Each row is a point on a landscape with many peaks, with its height.
From any point a climber takes the steepest step (rise divided by distance) to one of its 2 nearest points. It stops when none of these is higher. Distance is the straight distance between rows; heights are no part of it.
kagig h=41: [ 24  12  -6   0  13  11  14  19  -8  22 -22  23  12 -19  15  -6  23  17
   5  10   0  -2  26 -19]
sas h=226: [-11 -36   5  19 -17 -21 -31 -35   0 -26  17   2 -21  14   0  11  -1 -19
 -11 -19 -13  -9 -14  10]
ledu h=417: [ -6 -16  -7   7  -6 -33 -24  -6 -14  12 -22  28   1  -9  20  -7  15   3
  -6   6   3   3 -12  -9]
mikin h=335: [ -3   5 -16   8   4  19   2   2  11 -13   2 -18   6   7  -8  12 -21  -8
   1   6   7  -2 -20   5]
dade h=538: [ 24  19  10  -4  -6  30  34  21  14 -25  35   0  12  -3 -26 -12  -5  -1
   0 -15 -26  -7  19  -5]
gigo h=483: [  0   7  -6   2  18  11  30   9  -3  -2   2   4  11  -2  10  -4  -9 -16
   0   6  15  -9   4  -2]
famid h=654: [-15   1  15  -5 -22 -12  21   7  -4 -18  17   1 -10  10 -32  -6   2  -5
 -26 -24  -3  -2   4   0]
Derum h=419: [ -3  -5  13  26  10   2  29 -18   0   2  13 -17  -8  10 -16  10   9 -13
  25  -3  35   0  -2  -6]
nozez h=708: [  7  -3   6 -11  16 -13  -2   3 -18  32 -37  11  -8  -9  10 -30   7  28
   7   9   4   8  10   1]
musu h=509: [  1  12   3 -18   2  33  14  41  -1 -20  17  21   3  -9  -6 -29 -21  12
 -28  -9 -28 -13  30  18]
Febug h=544: [-12   3  -1 -24  -1  -3 -12  29  -1  -4   7  -7  19   8  -2   6 -32  -2
 -32  13  -3 -13  -4  40]
tepel h=718: [ 21   3  13   0  13  29  21   6   0  25 -14  -9  12 -12  10   2   5  11
  23   0   7  -8   8 -13]
kubig h=239: [  8   4  -6 -27  -7   7 -27  44  -1   0  -3  26  15   0 -14 -16  -6  29
 -24  17  -6 -18  -1  21]
vazev h=624: [  4   1  -1 -12  16   6   1  30   5   5  22   9  18   5  -9 -30 -19  11
   0   5  -6   6  11  29]
sig h=242: [-16 -10   6   9  14 -26 -19 -27  -2 -13  14  -9 -14  16   6  28 -16 -34
  -1   4   8   3  -8  20]
Sem h=724: [ 21  10  -4 -23  29 -13   2  14   5  20 -22  21  18 -21  16 -11   6  12
  12  26  -9  15  12  -3]
Tafe h=630: [ -2  -2  -5 -18  -2  -3 -17  25 -10  -3  -3  31   1  -4 -10 -24   8  45
  -5  -7 -10  27  17  -4]
Suta h=541: [ -8  -1 -10 -19   7 -13  -8   5   2  -8 -16  -8  19  -8   9  19 -35 -11
 -11  35  15 -14 -20  22]
nela h=484: [-14   6 -12   4   0  11  -1 -12  -7  -5 -16 -16   2 -10  17  17 -16 -15
   2  16  17 -16 -11  -8]
Manin h=556: [-17  12 -12 -10  14 -13  -3   7  -2   2   8  -3  17   2  12   5 -12 -10
  -5  25  -3  -1   1   8]
Sagom h=651: [ -2  -9   0  -4   0 -10   2  21 -10   4  -7  19   8  10   6 -17   5  -5
  -5   7  18 -17  -8   6]
vab h=360: [-36   5  -4  11 -21  13  12 -26   6 -33  30 -19   2   3 -15  26 -23 -18
 -17  -9   5 -11  -6  -6]
gusob h=499: [ -5 -25  -7   0 -16 -23 -45 -10  -9  -1 -12  -9 -18  10   4  -2  -6   2
 -15  -3 -11   6 -22  23]
pusu h=456: [  9  10  -8   7   2   9  19   9  -7   8 -14   7   4  -3  15   2  -2 -10
   4   5  11  -8  -4 -21]
sufa h=617: [ 20   9  10 -16  10  31  24  26   0  17 -10  -1   5 -15  11 -14  -1  14
   6 -13 -12 -16  18 -18]
gikub h=205: [-14  -8   4  -1   0 -17 -11  -1  -3   1  21   2  13  13   4   1  -3   4
   5  -1   1  11 -11  12]
risi h=505: [ -5  13 -18 -14  18   9   5  10  12  -8  14 -14  22  -6  11   8 -25  -8
  -8  15 -18   3   2   2]
pipu h=833: [  6  26  13   5  -4  41  56   1   2 -23  19 -18   5 -10 -15  22  -5 -17
  12 -13   2  -7  11 -18]
sog h=517: [ -7   7  -2 -14 -13  11 -13  23   1 -12  23  -1  30  13  -7  17 -39   5
 -40   4  -8 -15  -7  37]
Med h=572: [ -6  -3  14  -3 -11  -6  24   0  -5  -1  17  -8 -11   7 -23  -6   4   9
  -6 -22 -11   9  10 -11]
Bita h=365: [ -6 -11  -3   9  -8 -12 -32 -19  10   8 -13 -12 -11   3  10   7  26 -15
   8   6  11  -8 -14  -2]
bagim h=646: [  9  13  11 -31  20  -3  -3  44 -11   1   2  33  10 -10   9 -24 -11  12
  -5  17 -14  -6  20  15]
Leze h=258: [ -8 -13   9  11  16 -33 -30 -36 -16  -7  -3  -2 -22   8  28  13  -6 -30
  -2  16  10   2 -10  25]
putu h=439: [ 11  -6  18  16   7   5  28  -8   5  11   3 -22  -8   7 -22  -5  19  -2
  25  -9  19   7   9  -8]
duduv h=307: [-13  -3  10   4 -33 -10 -21 -14   3  -3  10   5  -4  10 -13   5  25   3
  -5 -10  -3  -7 -11 -27]
palad h=644: [ -8   5  -2  13  14  -8   3 -24  -6  10  -1 -21  -9  -5  16  16  10 -13
   6   6  11  -1   9  -5]
lom h=584: [  0  12   5 -31   8   4  -3  45   5 -10  11   2  15   0  -7 -17 -25   7
 -17   9  -9 -10   7  32]
tupi h=404: [-12   6   8  19   1   5  17  -7  -8  -6  15 -11  -8  12  -6   4 -10 -17
  16  -2  31  -5  -9   2]
loz h=582: [ -4  14  -6   3  15  16  14  -9  -5  13  -3 -25   3  -8  14   7  -8   4
   0   7  -2   1  12  -8]
Loda h=206: [  1  34   9 -23   7  33  27  19  22 -28  21 -13  11  -8   0  -4 -19 -18
 -16  -8 -32  -4  21   3]
dumuv h=393: [ -7 -30  -2  19  -3 -20 -14 -21 -12  13 -23  19 -23   2  22 -10  26  -5
   1 -13   5   7  -5 -11]
roge h=303: [ -3 -10 -16  18  18  -8  -7 -24  -4   7 -16 -10  -6   4  14   2 -24 -11
   8  23  16   7 -17  26]
kozes h=388: [ 19  25  -5 -25  15  15  -2  34  20  -9   3   5  24 -17   8  -8 -17  -7
  -7  16 -29  -6  12   1]
Maf h=707: [ -7  22   7   9  -2  15  28  -5  15 -18  15 -18  -5   0 -15  32  -2 -25
   9 -10  20 -12  -1 -21]
Gozo h=425: [ -9  -8   1 -18   4  -6  -6  10  11  10 -12 -15   4   2  -3   0  -3  -4
   5  -1  -1  -8 -18  -8]
nin h=386: [-10   8   0  -5 -14  11   7  -6   2 -13  28 -25   4  13 -29   3 -21   1
 -10 -11  -8   5  -6   4]
sebap h=504: [-12 -14   6   1  -8 -18   0  -9  -1  -1   0 -10 -13  10 -13   0   3  -4
  -1 -22 -11   7  -8  -9]
rof h=348: [ 22   2   5   6 -16  13  21  10   6   7  12   9   9  -5 -19   4  18  25
  11 -26 -14   9  14 -38]
zunar h=489: [ 15  11 -18   3  11  10  -5   3   6   3 -11  -2  12 -10  10  17  -8 -10
  22  21  20  -3 -24 -10]
Zavi h=664: [-12  16   0   8   9  13  31 -15  -6 -11   2 -37 -14   2  -2  22 -24 -17
   9 -12   9   6   2  -8]
bivi h=65: [ 12  -9  -7  22  -6 -12 -20 -32  -8  21 -29   2 -12   1  22  -1  33   5
  14   5  -1  26   4  -1]
Kulat h=566: [ 17   9   1 -19   2  27  -2  36   5   1  -9  11  -3 -11  -7 -22   4  22
   0  -8 -16 -11  15 -16]
Losas h=373: [  0 -37  -3  17 -19 -20 -31 -24   3  -3 -10  15 -29   6   9  -8  32 -12
  -2 -15  -1   3 -23   2]
Vob h=212: [-14   4  10  18 -20   7  33 -30   3 -17  22 -23  -1  -2 -27  21   2  -3
   6 -15   2  -5   5 -25]
tuno h=390: [ 25  11   5   6   0  18  26  20   2  11   6  18  11  -9  -3  -4  15  13
   7 -25 -17   2  20 -30]
Pupad h=147: [ -9 -10  -5  23 -13  11   7 -33   1   0  -1 -20 -13   0  -2  20   0  -5
   5 -15   1   5  -3 -28]
ruk h=331: [ 17  21  13 -28  14  23   9  46  14 -14   2  13  11 -23  12 -18 -13  -1
  -4   6 -31 -22  21   9]
zubok h=378: [ -5  23  13 -15 -21  12  26  15   9 -28  36   7  15   7 -26   1  -6  -6
 -24 -14 -16 -14   5  -7]
seg h=757: [  7  24  12  11  10  29  50   0   2  -9  13 -19  -5   1  -4   8  -4 -14
  11  -6  14   1  18  -3]
Zag h=458: [ 10  12   7  -5 -18  17  29  14  19 -16  30   2  11  -2 -39  -6   8   8
  -6 -15 -18  -2   8 -20]
ril h=410: [  4 -21  16  18 -11 -10   5 -22  16   6   8 -25 -18   8 -24  -3  24   0
  18 -17  10   9  -1  -7]
tazam h=629: [ -5   7   2 -10   0  21  28  25  -1 -23  24  14  13  11   0 -11 -21  -5
 -35  -9  -4  -9  12  24]
zit h=615: [  2  12  -2  16 -16  21   6 -16 -11  -5  23 -16   6  10  -7  14  -8   2
  10  -5   6  -2 -14 -13]
veg h=259: [ -1 -34   3  31   8 -12 -33 -54  -7 -17  -3   5 -38   0  29   7   7 -25
  12   2   6  -2  -6  23]
migib h=680: [ -7 -14   9   9   2 -14  -2   0  -7   5  -5   6 -10  14   7  -8   3 -16
   3   0  24  -5 -16  14]
vupi h=324: [-21  -1   1  12 -24   2  27 -23  -4 -34  21 -11 -13   8 -18  19 -20 -23
 -18 -21   1  -2 -11  -5]
liko h=394: [-30  10  -9   3  -5  10   6 -21   0 -18  22 -19   6  -1  -3  27 -22 -12
  -5   2  -1  -4  -6  -8]
laner h=570: [ 15  14  -2  -5   4  35  21  34   1 -19  15  16  10  -6   0 -20 -17  -5
 -10  -6 -14 -10  10  11]
Sud h=552: [  4  -7   7  -6   5  -3 -12  16  -1  18 -17  31  -1  -8  -6 -24  28  44
  15  -9   0  24  19 -10]
niro h=321: [-15  -2  10  14 -36  -2  -5 -37   5 -15  16 -23 -19   6 -26  21   3 -12
  -5 -19 -11 -14  -9 -22]
Zutuf h=436: [  0  14   1 -10  -2  22  16  13   8 -10  26 -25   5   0 -17  -6 -14   7
  -4  -4 -19   1   7   1]
lus h=362: [ -8 -17  12  23 -12   4 -13 -29 -16  -4  -3 -12 -19  10   4   7   6 -12
  16  -9  24  -5 -22   0]
Vula h=729: [  8   6  -7 -12   1  -8 -19   4  -8  21 -20  -3   2 -12  11  -7   8  27
   2   6 -16  18   7 -11]
Dak h=282: [-13 -10 -10  27  18  -7 -18 -42  -1 -12  -9 -14 -35  -3  16  29 -10 -32
  16   6  23   2  -2   9]
vum h=392: [ 13  33  12 -25  -4  31   5  37  13 -19  14  10  -1  -7 -24 -12  -3  10
 -15  -7 -36 -17  22 -14]
netis h=460: [ -6 -17   3   4   0 -24 -21 -21  -2   1  -1 -16 -24   9   2  -2  -1 -10
   1  -7 -14  10 -10   8]
nosan h=347: [ -5 -24   2  10 -33 -13 -34 -23   3  -3  -3   2 -18   7  -9   2  22  -2
  -8 -20  -5  -5 -17  -7]
tadeg h=326: [ -1  15  -3 -11 -17   8   8  18  -2 -22  28   9   6  16 -17  12 -23  -4
 -29 -12 -19   2 -13  -2]
dati h=293: [-15 -13 -21  22  25  -3 -10 -32   1 -11  -3  -9  -6   3   9  15 -25 -18
  11  12  27   9  -8  16]
Fizun h=346: [-18 -23  -3  14  -9  -1 -21 -29  -4  -9  -2  -7 -11   0   7  13  -9  -9
   7  -5  19 -13 -20  -1]
Nop h=516: [ 21   7  12  -9  14  -2   1  19  -8  23 -12  36   5  -3   0 -23  29  28
  23  -5   5  16  16  -6]
zusi h=382: [ -8 -10   3  25  -9   3  13 -22 -25  -3  -2 -12 -23   9   0   2   5 -14
   7  -8  26 -13  -2  -4]
tufu h=305: [-16 -16  -2  27 -10  -9   4 -33  -5 -31  20  -7 -19   7 -10  23  -4 -26
  -6 -15  12  -9  -9  -3]
Geviv h=696: [  8  -4 -11 -19   7  -8 -19  31   3   9 -10  23   1  -7 -10 -24   8  35
  -9  14  -8  20  15   8]
Dage h=358: [  1  -4  -9   8 -19  15  -5   3   7 -16  20 -11   7  18 -28   1 -18   7
  -6  -3  -2   0 -19   9]
Zur h=295: [ 21 -12  14   7 -14   2  16  -7   0  18  -3   3  -7  -3 -20   0  33  34
   8 -35  -5  19   9 -25]
bunik h=122: [  3 -13 -17  28  -2  -6 -10 -31   7   7 -12 -13 -17   3   1   7  17  -4
  10 -15   5  20 -10 -13]
nadu h=634: [  5 -15  -5   5   1 -30 -20  -5  -3  10 -32  17  -4   7  22  -9   2 -10
   6  28  22   3 -23  27]
fazov h=28: [  4  -6  -1   0  25  -4  17   7   6  28 -15  19   8  -7  12 -14  19   5
  10   5   8   2  17 -12]
pefal h=69: [ 23   1  -6  -3   8  -8  -4  -6   3  38 -47   7   5 -19  21  -6  29  22
  14  13   1  25  10  -1]
Mub h=618: [-10  -4   4 -17  12  -8  10  26  -8   6 -13  16   6   5   3 -19  -7  -9
 -21  19  16 -17   3  22]
vuv h=424: [  5  32   1  -5   8  34  30  21  12 -30  20   8  16  -5  10   8 -22 -29
  -5   4   3 -15   6   2]
Fel h=683: [ -7   5   7  20  27   2  17 -32   0  14 -12 -24 -12  -5  15  28   2 -14
  20  -6  25   2  13 -16]
vezo h=527: [  7 -17 -16   5 -12 -24 -38 -30   0   7 -28   9   0  -8  31 -10  20  10
  14  27   3  18 -11  20]
Ladam h=55: [ 32   1  -2   2  20   6  10   2   1  38 -37  21  13 -15  20 -10  27  31
  15   3   1  17  24 -13]
nal h=647: [ -2  18  13  -9   6   9  33   2  16  -5  22 -18   9  -6 -10  16  11 -13
   5 -15   2  -4   4 -26]
Fenof h=607: [-19 -13 -18   8   0 -13 -24  -8  -5  -9  -1  -5   3   3  13  14 -16 -13
 -16  17  11 -15 -20  21]
Tanas h=792: [ -1 -10   4 -10  20 -31 -17  -4  -6  25 -14  26  10  -1  10 -37  15  17
  10  24   8  17   7  24]
vori h=395: [ -8 -10  -2  -7  -6 -13 -26  -2  15   4  -6 -18  -1   8  -4   9   2 -17
  -3   6  -1 -10 -20  -4]
lezak h=614: [ -4 -15  -9  -1   9 -22 -11   3 -14  10 -22  17  10   3  19  -3 -22  -6
  -8  24  13   1 -18  30]
bimi h=513: [  6  -2 -13 -15  10  -2  -8  18   9   1 -19   0  22 -11  12   8 -22  -5
   8  26   7 -15 -25   4]
Detus h=318: [  2 -12  15  14  -8 -14  -4 -19  -6  19 -13  -5 -18   3   5  -4  41   3
  15 -12  18  -1   6 -11]
Vokeb h=461: [ 11  30   6 -32  -2  20 -15  51   8 -17  18  18   8  -5 -22 -19  -8  13
 -13   0 -23 -17  16   2]
lif h=746: [ -5 -12 -14 -22   9 -23 -28  17   5  16 -18  12   5  -8   0 -27  13  27
  -1  21  -1  16   2  16]
bodu h=254: [-12   7   4  -9 -28  -3 -21  -7   5  -2  17  -8  10   8 -20   7   3  11
 -10 -14 -19 -10  -9 -16]
luno h=317: [ -1 -12 -17   9   5   2  -7  -6   4   2  -5 -17  -5  11  -5  -6 -17  -4
  10   7  13   9 -17   9]
sozof h=465: [  5   2  13   5   6   0  16   1   2  14   9  -7  -1   2 -12 -13  27  11
  20  -1  12   1  13  -3]
patu h=391: [  1  16 -12 -21  -6   7 -15  25   9  -5  15  13   9   0 -18  -9  -7  23
 -18   1 -30   9  15 -13]
Doko h=262: [ -8   8   7   8 -32   3  14 -18  -3 -11  24 -18  -6  10 -35  13   9  -7
  -8 -12  -8  -9  -1 -26]
Rivis h=578: [ -4  -9  -8 -12  -2 -11  -9  16 -17   2  -8  13   7  -1  12  -8 -27   9
 -16   9 -11   1 -14  17]
sos h=540: [-13 -15  -3  -7 -13 -14 -25  11 -15  -4  -1   2  -3  13  -4  -1 -22  10
 -26  -4  -7   5 -12  20]
ruru h=672: [ 14  13   1 -17  18 -11  -1  28 -13   1  -2  28  16  -3  18 -19 -16  14
 -10  30  -8  -8  10  24]
Vite h=539: [ 13  11  11  -9   4  14  -1  30   3  -2  22  14   4   6 -23 -26  18  20
   8  -1  -3   8  23  -2]
Kob h=244: [ -5 -40   6  19  -3 -13 -30 -46   1 -27   9   3 -37   6   9  10  -1 -31
  -3 -11   1 -12 -12  20]
giv h=487: [ 15   2  17 -11   7  -8  18  25  -1  15  -4  24  -5   4 -10 -18  23  14
  19 -15  -1   8   8 -16]
fis h=454: [  2  14 -20 -21   8   2  -4  20  15  -4  13  -2  14  -4  -2   1 -12   5
 -19   7 -22   4   8  -3]
soko h=528: [-14  15 -13  -2  17  18  11  -7   0  -1  -9 -24   8 -15  17  24 -20  -9
  11   7   5  -5   2  -9]
tif h=620: [ 24  11  15   5   2  32  41  21   3  -8  20  -1   2  -9 -16 -23   5   9
  10 -22 -20   2  25  -5]
zis h=174: [ -4  -6   6  27  -9   6  29 -35  -3  -4   3 -32 -11  -4 -10  30   8  -3
  11 -20   9   2   6 -24]
beb h=104: [ 21  -5  -9  16  -3   2  -1 -19   6  25 -17  -9  -3  -1  -1   8  27  11
   9 -18   2  22   3 -23]
goveg h=325: [ -5  14  -2 -26 -10   9  -9  32   2 -14  27  14  15   3 -15  -7 -18  21
 -35  -4 -31   1  20  19]
los h=193: [ -9  14   5 -19 -26  13 -11   6  -1   4  10  -3   2   3 -27  -5   6  28
  -7 -14 -17 -10   5 -25]
gur h=455: [  6  26  -9   6  22  33  30  11   2 -14   8  -6  14  -5  12  13 -22 -18
  15  11  14  -8  -1  -4]
visi h=272: [ 16  33  13 -24   8  37  20  35  24 -16  12  -2   9 -16   6 -10  -6 -16
   3  -4 -28 -20  27   3]
Fot h=271: [ -5 -15   2  31  18 -18 -20 -46  -8 -12  -6   4 -32   5  22  18  -3 -35
  17  12  20   0  -6  22]
riz h=653: [ -7 -26  -7   8   1 -24 -27 -10  -6   0 -20  16 -13   6  16   0   7 -22
  -5   7  13  -2 -21  20]
nas h=283: [-13   4  -5 -28 -14   0 -24  25  -9  -6  11  17  13   7 -12   2 -29  27
 -43  -2 -20 -12   1  21]
mis h=574: [ -3 -15 -24   1  -2 -28 -34 -21  -4   8 -20  -3  -3  -9  20  -4  16   5
  -3  20  -8  15  -2  14]
veli h=88: [ 25  -7  -6  11   0   4  -3 -22   2  33 -41  -3  -2  -8  10   9  34  16
  16 -11   3  22   7  -9]
kifib h=728: [  7   8   1  16  -5  24  12  -8  -3  12  -2 -16  13  -6   4  24  16   2
  16  -8  19 -16  -6 -30]
gogor h=619: [  4  10  18 -14 -13   8   9  27  -8 -11  26  10   0   6 -27 -20   1  27
   2 -18 -17   4  11  -5]
minu h=694: [ 21   9   5 -17  30  -1  10  26   9  19 -13  23   6 -17   9 -19  -2  22
  13   8 -19  14  20   0]
vaka h=387: [  2  23   3  -7  -9  23  23  19  13 -23  37   3  19   4  -6   4 -14 -15
 -11  -3  -5 -16   1  -3]
pib h=292: [-10   6  -1  -4 -12 -16   2   6  -9 -14  10   1  -4  21  -5  14 -18 -18
 -27 -16  -7   3 -14   6]
mose h=327: [-20 -18  -9  25  -7   0 -10 -41 -12 -23   3  -6 -26  -5   9  23 -13 -22
   2 -15  10 -11 -12  -4]
Rul h=507: [ -2  -1 -14  -3 -17  -7 -17   7  -4   3  -7  13   5   2   0   2   6   8
 -13   2  -7   3 -17 -20]
mev h=667: [  7   6   7  15 -21  13   9  -9   1   2   9 -14   3   4 -16  10  13  10
  18 -10   8   1 -15 -28]
ner h=800: [ 13   7  10   7   4  31  30  -1   4  15  -4  -9  14 -11  10  21   5   3
  13 -16   2 -14   8 -29]
Gasos h=658: [ 22   6   1 -10  25   3  15  30   5   6   9  11  12   1  -1 -25  -7  10
   9   3 -18  12  15   9]
bekep h=795: [ -1 -12 -13   7  20 -17   7 -12  13  18 -22   6   7  -7  22  -1   0 -10
  18  17   7  14  -9  -2]
rep h=587: [ -6   8 -14 -11  13 -14  -8   8  -8   8  -6  -4  10 -10  15  -2  -5   7
 -15  37  -2  -7  10  12]
budog h=503: [  5  16  -5  -6   0  23  10   5   4   8   6 -28   4  -6  -7   1  -2  10
  -1   0 -17   2  17 -12]
Seve h=266: [-23 -11  10  -1 -10 -19  -7 -11  -6 -21   9  -1  -9  13 -10  20 -17 -30
 -25 -15   5 -14 -18  11]
Muv h=245: [ 15   0   3  -8 -13  -3  -9  12   6  23 -11   0 -13   0 -19  -6  27  32
   9 -20 -13  25  11 -20]
kon h=429: [ 10   1  -6   6  -3  11  22  13   1   8   2  18  13  -5   4   0   5   3
  -2 -11   0  -1   0 -31]
fekab h=633: [-10 -31  -9  15  -6 -17 -40 -18  -4 -12 -10   9 -10   5  12  11  -4 -23
 -22  11  12 -11 -25  22]
noku h=655: [  7  -5 -12  -7   4 -17 -13   2 -13  25 -36  -1  -1 -13  15 -13  -3  24
  11  15 -10  19  -5   6]
ronok h=799: [-15  -9   4 -11 -11 -20 -11  21  -4  -8  15  20  -1  13 -26  -7  -2  15
 -32 -11  -5   0  14  12]
vov h=467: [  1 -37  -8  18   4 -24 -44 -47   3  -5 -26  15 -14  -8  39  -1  10 -21
  12  23   6   8 -16  33]
Nibud h=753: [-18  23   9  10  -7  34  40  -8   7 -34  20 -19  -5  -5 -19  32 -16 -17
  11 -12  19  -9  -5 -16]
minut h=445: [ -7  -1 -21 -18 -21  -6 -23  17   5  -6  -7  11  12   2 -12   2  -9   5
 -34  10 -19  -8 -11 -10]
zoli h=243: [-21 -25   9   7 -20 -26 -21 -10  -1 -12  21   2  -9  17 -11  11 -10 -11
 -24 -20  -4  -7 -14  15]
gor h=739: [ 12   9  -1 -12  16 -15  -8   7 -15  18 -23  -1   8  -3  19  -2  -5   2
  23  31  12   6 -15  16]
vom h=693: [ 19  11   4   7  15  33  49   5  -2  -1  16  -4   7  -6   3  -6  -4  -1
  15 -19  -4   4  23 -10]
Mez h=343: [-12 -20  15  15  -3 -14 -27 -30  -5  10  -3  -8 -18   2  18  -2  37 -10
  20  -1  12  -6  -3   6]
mes h=650: [  8   9  -8 -14   0   8   5  26  -4   5 -14  -1  -2   2  -6 -16  -2  10
 -11   4  -2  -5   4  -6]
komib h=755: [ 23   2 -10  -9  27  -8   4  -2  16  19 -25   2  20 -20  19   1   3   2
  21  26  -3  10  -2  -7]
tigu h=709: [  8   3  11   3  13 -13   0  -4 -14  21 -27   2 -11  10  15 -12  10 -10
  18  10  22   4 -10   7]
doram h=571: [-12   4 -10 -14  -6   6 -19   8   0 -12   0 -18  11  -2   7  15 -25  -3
 -24  23   7 -19 -13  19]
misim h=372: [ -3  -8  16  22 -23  -9   3 -35  14 -10  10 -30 -23   1 -27  18  23 -16
   9 -15   3  -8  -5 -20]
lodel h=529: [ 11  21   9 -29  -3  24  -4  49  12 -21  14   9  19  -2  -9  -5 -25  -6
 -26   5 -22 -19  12  22]
Rap h=459: [ -6 -10   7  -9   1  -6  -6   0   7  18  -7  -9  -3   1  -2  -4   7  13
  12 -17  -6   4  -8 -10]
lafe h=824: [ -6 -11   9   2   5 -23 -19 -10  -6  25 -16  29  -3   0   9 -28  21  20
  19   4  11  22   3  16]
Mudo h=591: [ -4   1   9  -3   6  -8  18  -3   9  12   0 -10  -5  -3  -6  14  15 -18
   5  -7   4  -9   4 -27]
pifi h=451: [  2 -17 -16  -1 -17 -20 -25  -4   2   9 -27  24  -3  -5  16  -4  27  14
  -1  -6 -10   9 -11 -19]
zono h=488: [ -1 -30 -15   9   0 -27 -42 -39  12   8 -33  12  -6 -11  28  -4  17  -9
  16  17   0  21 -25  27]
fek h=825: [ -6 -17 -11  16  20 -22  -7 -30   8  12 -30   4  -4  -7  27  12   5 -20
  18  21  16   6  -7   6]
virok h=608: [  7   6  -2   8 -27  14  -6   4   1   5  14   5  16   5 -15  -1  20  18
  10  -8   3   2  -9 -22]
defed h=224: [-19 -10   8   6   5 -23  -8 -19   4 -12  28 -15   3  16  -7  12 -10 -14
   9  -2   9   5 -10  13]
Fid h=296: [  7  -7  20  23   2  -7   5 -36 -12  23 -19 -17 -18   7  11  16  29  -9
  23  -8  23   1   2 -13]
kitap h=449: [-22  15 -11  -6   4  15  17  -2   7 -18  21  -6  19  -3   6   9 -25  -6
 -17   1  -8   1   6   6]
Dem h=558: [  2   0  -6   8 -14  -1 -13   6  -2  10   2  13   6   5  -4 -10  32  17
   6  -4   4   6  -3 -15]
Dubig h=732: [-14  -5  11  -5 -10 -13   2  13 -17  -9  17   6  -7  18 -18  -8   3  -5
 -25  -8   6  -8   9  13]
loto h=676: [-10   4  -5  -5   0  -1  19  21  -1 -10  19  10   6   7 -12 -14 -11  -3
 -20  -4  -2  -3   6  11]
Lav h=506: [ 10   5   6   7  -6  -5  23  -2 -17   4  14  -1 -10  13 -13  -5  14  15
   5 -14 -10  22   7 -17]
vafeg h=636: [-12  -5 -17  -4   7 -18 -13  -3  -5  14 -16  -6  -3  -4  14  -2   8   6
 -16  16  -7   6   9  -5]
mus h=705: [ 19  15   0 -14  11   1   2  21 -16  11 -17   8   1  -5  11 -19 -10   8
   4  20   3  -2   1  11]
dutab h=526: [ 14  11   4  -5  19  28  27  24   4  -8   4  13  16  -6  13 -15 -20  -8
  -1  11  -8 -11  14  12]
regir h=715: [ -5  -9   8  -6 -12  -7   3  19 -16  -9  26  24   0   9 -21 -22  -1  31
 -12 -17  -7  13  12  10]
Zenan h=457: [-17  -2 -13  11  10  -2  -9 -28   4  -1 -23 -18  -7 -16  21  28 -12 -14
  16  21  27 -12 -13  -3]
tiv h=50: [ 15   3  -3  11   4 -23 -24 -28  -6  28 -38   0 -14  -5  32   8  28  -8
  25  16   5  21  -4   9]
tad h=717: [ -1  10   4   8  22  10  26 -20   5   8  -8 -37 -10  -5   1  25  -7 -13
  23 -13  22   5   3  -9]
movol h=260: [ -1   3  -5 -16 -17  -3 -31  34 -12  -5   2  15   8  10 -17  -2  -9  28
 -37   7  -5  -6   2  27]
Piro h=774: [ -4 -11  10   1   5 -19  -4  -3 -11  27 -13   6 -14   7  -1 -26  18  26
  11  -4   2  20   9   8]
Tal h=796: [ 11  -7  -6  11  17 -20  -1 -29   2  20 -52  12  -1 -17  28  -3   2  -7
  18  40  22  10 -13  11]
Bar h=495: [ 10   9   2   6   3  10   7  16  11   8  18  -3  11   7 -11 -18  13   7
   7   5   4   0  10   2]

For each start below, name the point where the climber stops.
duduv: mev
vazev: fek
veg: loz
giv: lafe
defed: loz
Detus: sebap
pefal: ronok
Muv: lafe
bivi: ronok

Call two points neighbours if one is among the 2 nearest of the other. Go from one point of each pair to the other, from neighbour to neighbour, staying as high as possible. Name the lowest point that can't be avoided.
laner / risi: sozof
mev / mus: Kulat
sebap / riz: netis
Vula / lafe: noku
